The views of a scene show one set of named points, each view turned or mirrored, and shifted as a whole, with a little noise and some points left out.
(in the rows, 128 means zero)

Scene 1
View 1
Mumut: [ 77  95 156 149  75 102 102 154  64  94 150 117  54 193 203  93 133 200
 146 171  75 156 129 220 224 139  90]
Vopu: [144 157 171 116 118 163 110 128 118 112 127 117 117 156 175 132 160 119
 129 130 132 151 135 129 127 149 115]
Fanap: [163 159 161 106 107 186 110 119 120 111 119 122 122 151 163 125 167 107
 128 121 146 132 131 103 104 151 120]
nuf: [151 165 156 115 119 157 109 131 119 117 134  95  92 167 162 124 149 117
 119 143 126 163 136 156 143 131 134]
Gilu: [143 150 154 117 115 147 100 135 121 106 141  99  90 174 160 120 147 127
 122 155 119 163 142 171 160 142 138]
fofez: [113 184 152  86 169 135 137 133  76 172 136  82  82 167 155 126 144 144
 122 122 120 168 108 152 115 105 121]
Dere: [144 158 144  69 116 192 128 117  73 147 118 129 117 155 145 116 154 131
 138  96 156 102 104  87  69 142 109]
tuto: [159 183 169 123 139 153 101 134 146 113 133  83 102 159 168 140 157 100
 110 149 125 191 148 159 147 132 146]
zufuv: [142 153 138  76 138 148 108 132 108 134 139 102  97 187 135 129 133 134
 128 139 128 140 119 152 128 152 144]
Tezil: [128 153 152  70 158 130 113 130 114 140 142 104 109 191 138 138 134 139
 132 141 121 146 113 156 128 163 141]
kip: [131 151 156 126 106 158 112 138  92 116 135 105  80 164 174 113 153 138
 127 137 122 154 134 154 150 123 114]
lipe: [ 89 159 183 129 143 117 131 139  78 139 132 107 100 155 202 128 161 159
 134 127 106 169 118 154 145 123  85]
Suv: [ 94 119 150 110 106 122 115 141  65 122 142 120  77 185 180 103 138 179
 144 146  99 137 113 174 169 142  99]
Geson: [140 161 181 142 116 146 108 134 124 105 134  98 101 156 188 130 164 121
 121 145 117 180 143 158 159 130 121]
View 2
Suv: [180 166 135 157 190 152 133 148 125 134  57 105 120 141 125 169  80 109
  98 147 119 134 201 111 171  51 143]
Gilu: [151 149 135 131 145 138 142 161 142 115 111 108 121 149 175 168 102 135
 134 151 130 117 178  97 148  91 130]
Geson: [160 151 145 142 123 135 126 143 145 113  95 105 124 135 181 171 110 145
 147 164 130 127 145 120 146  87 134]
Vopu: [147 171 158 150 137 143 140 148 156 124  99  91 120 136 174 133 122 145
 161 162 127 112 145 125 153 103 133]
Mumut: [223 132 130 194 168 142 141 158 120 135  55 110 133 135 118 229  65 115
  72 159 117 162 230 119 172  20 133]
Tezil: [121 176 147 104 204 142 146 154 126 125  91  98 102 167 160 135  84 139
 123 148 134  98 165  73 139 106 132]
tuto: [133 146 135 105 133 127 124 147 140 105 109 109 115 150 196 176 105 148
 140 152 139 121 139  92 130 103 132]
lipe: [167 170 154 143 177 147 102 117 124 121  31 101 111 132 155 163  89 129
 118 160 132 140 126 124 163  61 156]
Fanap: [127 197 155 134 144 156 137 147 160 123 109  91 120 133 170  89 140 132
 180 145 119  90 150 124 159 118 140]
Dere: [112 234 142 114 196 176 131 136 145 129  88  84 115 132 141  44 140  95
 172 119 109  73 169 113 172 117 149]
kip: [157 165 131 138 146 149 119 142 140 116  86 106 126 130 160 155 114 117
 136 138 122 124 170 119 162  76 142]
fofez: [124 182 128  80 194 149  89 115 113 106  57 106 105 149 165 147  93 109
 118 131 136 117 132  88 147  82 157]
View 3
nuf: [140 118 187 100 104  98 137 116 159 141  96  94 146 136 139 169 118 106
 103 119  90 148  80  99 140 112 132]
Mumut: [136  28 200  85  56  54 194  69 123 135  44 128 109 115 157 204 103  73
  90 120 112 167  81 183 134  57  46]
tuto: [142 109 196  93 114 101 143  99 170 139 117  86 152 130 134 167 125 106
 105  92  92 122  72  80 148 115 150]
Tezil: [159 117 169 112 105 121 118 149 164 140  77  98 141 154 128 158 117  98
  79 119  50 162  93 104 128 117 124]
fofez: [159  84 153  99 129 106 103 139 154 177  75 112 133 133 113 171  75 140
  80 128  82 129  74 106 144 114 155]
Dere: [109 150 146 119 109 116  99 216 129 176  85  77 133 152 124 161  87 148
 138 188  93 185  95 107 152 148 134]
lipe: [129  40 172  80 103  97 146 146 134 170  78  98 122 125 113 193  78 119
 103 106  89 133  75 132 168 110 116]
kip: [124 101 186  92  96  83 148 121 140 150  91  94 134 126 141 180 103 120
 120 135 114 151  78 118 152 112 118]
Geson: [114  86 206  83  92  94 176 111 152 136 115  76 144 125 136 183 124  92
 128  92 102 138  74 104 166 117 114]
Fanap: [ 97 146 183 107 103 111 133 178 145 149 116  62 147 144 134 167 118 120
 149 144  99 166  89  88 161 147 135]
zufuv: [151 133 171 115 103 109 117 140 158 143  81  99 142 149 136 158 116 107
  91 135  71 166  91 103 125 114 126]
Suv: [137  64 175  96  79  82 154 122 127 149  51 114 116 131 141 188  93  99
  92 137  90 173  90 158 137  87  78]
Vopu: [109 114 188  95  99 110 146 156 144 147 110  70 146 137 131 176 116 110
 133 122  93 155  83 103 165 131 126]
View 4
nuf: [120 143 135 122 144 103 122 120 144 170 133 107 107 111 158 115 125 140
 161 129 138 138 116 147 145 139 126]
Gilu: [130 139 135 121 153  98 131 121 131 180 129 104  92 104 133 143 115 133
 156 123 135 163 109 158 148 141 128]
zufuv: [ 98 136 138 117 142  99 113 130 145 160 143  97 117 103 176  97 114 138
 179 150 125 128 117 136 139 117 135]
Dere: [ 82 136 183 120 137 116  70 128 156 143 171 136 106 127 221  19 151 158
 146 182 136 115 128 140 140 105  92]
lipe: [116 108 152 103 104 135 127 117 123 195 117 137  90 112 197 121 167 169
 119 131 177 140 121 113 137 165 155]
Vopu: [135 130 153 121 147  98  95 122 139 184 137 128  93 128 169  86 154 145
 140 146 144 155 112 142 142 141 106]
Mumut: [ 79  90 171  85 102 141 185 118  67 196 114 128  48  59 148 201 103 163
 116 134 152 204 109 156 155 140 182]
Suv: [ 77 104 167  95 107 133 151 123 101 177 128 126  77  82 183 139 122 162
 136 150 147 166 117 138 148 125 163]
Tezil: [110 129 125 114 134  93 108 136 145 172 132  94 125 110 183  99 123 135
 183 161 125 129 120 117 133 121 153]
fofez: [100 139 131 119 114 133 127 120 156 159 132 109 123 110 216  99 150 164
 157 124 163  86 124 118 135 151 155]

Which points are out of place in each view (at most two, in the order of its rows)? Write - if all are in place.
view 1 -> nuf, tuto
view 2 -> Vopu, Dere
view 3 -> Geson
view 4 -> Gilu
